Each row is a point on a tangle of strands that fork and nearly touch. The rows are in no order.
Two points are linked if the straight distance between their rows is under 91.8. Some points are linked to none.
J537: [-25  12   4  -3   1  27 -62  40 -26  42  19 -23   3  20 -18  38  11  12
  -3  -9  -1  17  -5   1  32]
J897: [ 53 -29 -36 -19  24  21  23 -33 -57   4   2 -28  30  11  16 -17  -2 -22
 -26  -3  -1  24   1  18 -12]
J443: [ 17   4   4  -1 -11 -19  27 -24 -14 -15 -14 -19   0  20  -2  -5  13 -25
   9  10 -23 -11   1 -11  -3]
J437: [ 17 -30 -11 -13   5  19  27 -32  11  -5   3  10  -8 -46  -6 -23  14   2
 -42 -27 -28 -32  35  33 -39]
J220: [-39 -40  12  27  30 -19 -31  56  27  15  -5  28 -19  20   2   1  -7  40
  33 -25   9 -23  -3 -19  18]
J131: [ -8  29   5 -30   4 -28 -31 -14  20  26  29   4 -61  26 -18  -1  -3  -5
  30  31   4  34 -40 -18  26]
J87: [ -8 -38  27  16   1 -30 -47  -3  -5  33  -4  -4 -31  12  -4   7  12  10
  -6 -22   0  22   9 -15  -5]
J77: [-21 -10  -4  21 -16 -18  42 -10  15 -34 -14 -29  18 -20  11 -17 -46  -8
  27   6  27 -29  -9  -2 -28]
J431: [  2  70   7 -12 -20 -25  13 -26  33 -17 -36  16   0  -2   9   0 -14 -12
  40  -7   8  -6 -14 -17  -8]
J784: [  3  35  10  -9 -22 -32 -19 -12  -7  23  11  19  -6  43   4  13  10   0
   3  12 -12  25  -8 -14  -6]
J620: [ 12  11 -16 -10  39  34   1  24 -42  13  -8 -16  17  -8   4  24  17 -28
  15   4  24  32 -16  -1  45]
J382: [ -5  43  -7   8  -2 -25  37  -1  30   4 -24  21  14  -4  19   4   4  -1
  52  -9  -4   4 -18 -27  17]
J373: [ 13  14 -19  -8  10  13  49  -3 -42 -14  -9  18  21   8  18  29   1 -20
  50 -12  -7  25 -52   8  33]
J293: [  4 -35   0  35  15  -7  12  -2 -17  11 -22 -16  16 -25  -1  13 -17  10
   3 -10 -11  12  12 -25  34]
J401: [ 10 -39  12  -3 -11   4  10 -27 -34   7  -9  -4  -2 -41 -20  -5  16  -7
 -44 -25 -32 -14  25  18 -29]
J961: [ 16 -11  17 -25 -17  -7  12 -15  29 -25  30  10  -6 -13   3 -13  -4  -4
 -30  25 -13   4  49   6 -11]
J776: [-33 -41  15  23  26   8  14  45 -27 -22 -22  -1  32  27   4  13  13  13
  35 -21  -2 -35  -9 -20  38]
J146: [-44   6  11  12  14 -27   1  34  21  -6  -5  32 -22  35  -4  10   5  16
  53  11  -1  11 -40 -47  32]
J352: [  3  12  26  -8 -12   7 -55  30   7  39  19 -14   0  11   2  41  11 -10
  14  -7  14   3  -6  29  -1]
J775: [ 12  18  13  -7  -4  -4   5 -10 -20  28   6  -4  19  33   9  11  33 -27
  -8   6 -19  20   8  -6  -3]
J479: [-13  13  -6 -20  14  18 -59   8 -29  34  45  10 -28  60 -10  21   9  12
  15  33  11  41 -50  -8  40]
J400: [  5  -8  12  29  20 -58  -4  -3  10  11   7   5 -44  24 -10  -9  -4  12
 -13  31  -2   7 -10 -22  22]
J808: [ -4  49  -4 -20 -22 -22 -21  -6   4  31  43  19 -16   3 -24 -11  -1   2
 -50  14  -2   1  13  27 -13]
J356: [ 24  33 -22  -5  39  27 -11   9 -56  20 -19  -3  41  16  -2   5  22 -26
 -17  27   9  38 -29  -3  33]
J167: [-58 -20  25  14  19 -26 -24  40  52   7 -16   8  -6   3 -13 -19  -3  40
  31  -5  20 -16 -16 -25 -18]
J610: [ 14  13 -15 -26 -25  40   5   1 -22 -19  42  17  -8 -12  18  -6  20 -10
 -66  22 -14 -20  28  34  -2]
J323: [-13  28  -4  28 -13   8   8  21  51 -37 -41  -3 -10  -3  12   4 -14  25
  49  -7  35 -16 -10 -20 -24]
J211: [-45 -21  27  25   4 -28 -28   8  64   3 -20   4  14 -25 -25 -36 -17  29
  10 -21   6  -5  12 -28 -30]
J936: [ 26  13 -13 -22  -5 -18  53 -39  41 -40  -1   0  -1  -9  21 -20  -9 -15
  15  15   1 -39  12   4 -28]
J475: [ 28   3 -12 -20   1  23  36  -5 -51 -24  19   2   2  -5   7 -13  12 -30
 -54  16 -20 -17  17  46   5]
J980: [ -7 -64  13  16  26  11 -26  20 -28   7 -31 -10  16 -33  -7  18  16  28
  20 -23  -6   1   6 -20  43]
J3: [ 31   4 -30 -12  14   9  42 -40 -55  -1   6 -14  11  11  12   9   5 -45
  -6   0   4  22 -26  26   2]
J246: [  4 -14  10   5  -3  35 -42  10 -33  35   1 -29  21 -29 -11   6   7 -28
 -16 -19  -7  21   5  14  -4]
J385: [ 29  40   0 -19 -39  32 -11   9 -36   2  28  11  11  14   0  -7  14 -40
 -22  46 -20  27 -23  16   3]
J875: [  1 -35  -7 -23   9   0  -5   5 -26  15 -13 -30  26 -43   2   0 -12  -6
  33 -41  15 -13   8  18  -5]
J771: [ 11  35 -26  -2 -19  -3  50  -4 -26 -12 -17  -5  -1  12  26  -3 -28   2
  30  -8   1  27  -8  -8 -21]
J453: [  6 -41  21   8 -18  -9  -8 -30 -10  -4 -21  -9  -5 -74 -15 -10 -11   7
 -16 -25  -9 -21  27   3 -22]
J137: [ 27 -30 -20 -22  10  10  15  -7 -32  -1 -12 -51  10 -23  18  -4  -9  -4
   7  -9   0  22   2   8  -2]
J143: [ 10  -5 -28 -20   1  12  56 -17 -20 -30  11  -9  -7   3   8 -26 -13   3
 -28   5 -31 -32  30  22   0]
J523: [-21  22 -22 -10  15  -5 -23  47  -7   0   3  37 -25  33  -8  31  20  27
  37   3  -8  30 -36 -31  61]
J650: [ 33  36 -10 -20 -25 -20  35 -38   4 -33  -7  22 -14   3  12 -16   8 -24
   7  24 -28 -25 -12   0   6]
J765: [-11  14  17   0  25  49 -38  44 -55  21  15  -1  28  43  -6  43  15  11
  -9   9   5  11 -25   8  29]
J107: [ -9  22  30  -6   0 -22  -9 -10  35  -5 -11 -19   2 -26 -20   5 -26 -13
 -10  -9   3   5  28  10 -22]
J686: [-30  24  -2   2  11   0  29  32  14 -14 -17  23  21  12  19  18  -5   4
  47 -35  10  -1 -11  -5  17]
J845: [-25 -22  11  39   2  26  18   8  64 -18 -51  -7  27  -9   3 -39 -29  13
  19  12  33 -24 -11 -10 -72]
J78: [-44 -34  13   7 -16  21   1  40  33 -20 -24   4  22 -15  14   6  -4  16
  37 -40  33 -33  13 -20  -1]
J569: [-13 -38 -40  -1  27  23  40  27 -20  -4 -14 -29  15 -10  15  29 -16  22
  38 -50  20 -25 -20  21  15]
J289: [-33 -61   0  21  24   7 -13  67   9 -13  -4  32  23  11  -3  21  14  31
  14 -40   8 -41   5 -15  41]
J141: [ -2  -6  29 -13 -25  17 -55   7 -11  29 -13 -19 -11 -46 -12  18   5  -7
  -1 -33  -2  23  14  -7 -22]
J12: [ -4 -30  25  25  -5 -35 -33 -16   4  11 -21  14 -21 -35 -23 -10   5  23
 -13 -24  -6   1  17 -12 -19]
J890: [-14  43   5   5   8   5  13 -30  61 -58  -2  16 -20 -13 -25 -26 -27   7
 -28  13 -14   0  31  -9 -27]
J563: [ -3  14 -17  10  -4 -23  66 -16 -29 -28 -24   7  11  -3  18   4 -21 -20
  38  -7  -1   3 -47   6  10]
J440: [ -4  26  32  -3   8 -33 -27 -20  49   9  19   8 -31  -4 -26  12   0   0
 -11  15  11  23   6   9  -3]
J487: [  5 -18   4  30   0 -36   1   9   3  -4 -17 -14 -11   2   7   7  20   6
   7  20  14  14   7 -35  33]
J634: [-14 -10  -9  -3  41  20  24  38 -28 -14 -13   2  15  19  15  36  -7  11
  42 -20   0 -21  -2   9  38]
J171: [-14 -38  22  19 -13   4  -8   5  24   3 -36 -20  18 -20   5  21 -18  17
  33 -39   2 -15  26 -33 -25]
J896: [ -7  12  -6   2  15  24  11 -49  48 -60 -22  13  -1 -14  -9 -27 -13  18
 -48 -17   6 -19  49  13 -46]
J298: [ 34  -3  17  -9 -15   3 -32   1  -8  13  25  -8 -26  -3   5 -17 -11   8
 -31  23 -23  17  36   8 -10]
J76: [-22 -14   2  -8  20  13 -51  50 -15  25  14  10 -21  21  -3  28  19  38
   8 -27  16  12   0  -1  30]
J163: [  7 -22 -45   0  -1 -16  65 -29 -13 -35  10 -29 -27 -21   7 -35 -31   0
 -21   0   1 -39  -2  20 -19]
J898: [-11 -25  26  41 -10 -10  -4 -25  73 -22 -36   4  15 -20  -9 -45 -20   8
 -10  19  37 -38   4  -1 -48]
J788: [-10 -62 -18   9   8 -11  23   9 -18  10 -26 -25  33 -32  16   1 -10  27
  36 -46  21 -24 -13  10  -7]
J792: [ 30  44 -15 -34 -57  17  10 -28 -12  -4  28   7   4  14   4   9 -13 -51
 -17  23 -23  10 -12   5   6]
J29: [  7  65  -1 -25 -31  -5   0 -19  19  12  25  10   4  -4 -13   9  -9 -21
 -25  20 -25  -8   9  16  -7]
J601: [ 48  -1 -13   0 -32  48 -13   4 -24  11  46  -1  14 -13  14 -22  31 -26
 -51  34  -4 -14   8  45 -38]
J391: [ -9 -14  17  16  -2   4   4 -33  59 -59 -32  15  29 -34 -17 -56 -16  25
 -32   8  21 -21  20  10 -58]
J565: [  0 -19  -1  -4 -17 -16  43 -24  44 -42  12  13   3 -12   6 -27   8   5
 -20  23   0 -25  23   1 -25]
J279: [ -8  21  -6   6  26   7  -4  35 -24  -3 -13   7   4  16   7  22  27 -15
  30   2  -1  37 -15 -26  58]
J436: [ 17  16  -4  11  -5  21 -35  11 -34  36  17   0  24  32   1   7  15 -41
 -17  25  -4  35 -24  -4  20]
J815: [ 28  34 -28  10 -41  19 -31  -9   1  30  45  23 -15  26  -1  -8  48 -31
 -57  27 -12  -5  14   7  -2]
J338: [-37   1  10  -1   2 -38  -8   7  22   9  23   4 -51  33 -17   1 -13  25
  25  28   4  17 -30 -34  23]
J982: [ 44  29 -21  26 -19  41 -31  14 -14  23  61  25   6   9  15 -20  37 -15
 -56  43 -10 -25  -1  32   2]
J403: [ 43  -5  -3 -20 -12  20  -8 -13 -13  12  -1 -35  -9 -14  15 -13  -1 -11
  -3  -2 -11  12  42   4 -24]
J547: [-14 -11   7  15 -15  -4  21 -19  34 -23 -27 -28  12 -28  -6   0 -17  -3
  20 -19  15  -6  20 -17 -34]
J234: [ -9  23  44 -15   9 -18 -56  -1  41  38  24   0 -23  21  -6  21 -19  -7
   8 -11  14  17  -2  10   3]
J764: [  9 -25 -43  22 -18 -13  67 -29  -5 -22  -2 -31   8  -7   1 -23 -35  -9
  14  24   7 -27 -29  -5  -9]
J38: [ 32  65 -11  -4 -21 -11 -27 -10 -12  39  11  36 -18  34  -2  11  -7  -2
   2  15 -23  30 -30  10   9]
J836: [-33   3  -1 -18  19 -13 -51  30  -3  33  31  15 -43  47   4  17  11  15
  15  -8  35  23 -24  -1  21]
J737: [  2 -15  -4 -13  29  54 -21  28 -50  20 -11 -31  36  -7   5  30  22 -19
  11 -28   4  25  -6   4  16]
J668: [-21 -20  22  10   6  -8 -14   9  15  25 -11  -4   6  14   6  19  18  21
  18 -39 -12  16  22 -29  -4]
J222: [ 23   3  17  14   5 -28  -4 -14 -17  -2  18   5 -37  11 -21  14   1   1
 -31  45 -23  19 -10  10  29]
J879: [-16  28   7 -26  -7  -8 -30 -19  50   5  40  22 -22  -6 -26  -9  -1  16
 -70  14   2 -15  42  31 -10]
J503: [-40 -27 -25  24   2  17  42  47  35 -10 -22  -6  31 -23  17  -9 -18   7
  48 -25  34 -24 -15 -17  -5]
J446: [ 30  17 -32 -30  27  24  44 -22 -69 -13 -19 -28  22  16  21  24  -3 -28
  32  -2  -5  25 -55  12  16]
J491: [-21   4  22  36 -18 -36  25 -15  52 -33 -15  22  -8  -5  -6 -32 -11  14
 -21  35   9 -39  11 -13 -25]
J638: [ 41 -41 -40 -18  -5  39  36 -48 -12  16  29 -18   2 -21   8 -15  20 -19
 -49 -18 -27 -10  29  30 -32]
J926: [-13  -6  33 -19   6 -45 -42 -29  38  -9  18  16 -30 -16 -31 -37 -12  27
 -47   2  10 -19  39  19 -26]
J370: [ 41   6   7  -4  12   1   3 -24 -44 -13  24  17   0  18 -12   5  19  -4
 -49  60 -30  -2  -6   9  40]
J183: [-17  23  10  -3   2 -22  -5  24   3  24  -7  10 -11  24   9  -4  -5  27
  17  -4  -3  33  12 -21 -11]

Follow the links from the first point to the second, and from the first to the third. Name the last point that the two ways share.
J610 / J352 / J403: J547
J338 / J815 / J503: J171
J475 / J569 / J146: J775
J453 / J373 / J815: J668
J764 / J167 / J765: J547
J563 / J896 / J279: J565

A fork is a point with three links. Follow the links from the first point to the second and name the forks in between, in order.
J875 / J479: J137, J565, J775, J784, J668, J171, J547, J537
J370 / J220: J400, J338, J620, J436, J775, J565, J137, J634
J771 / J234: J137, J565, J775, J784, J668, J171, J547
J163 / J936: J547, J171, J668, J784, J775
J211 / J171: J634, J137, J565, J775, J784, J668
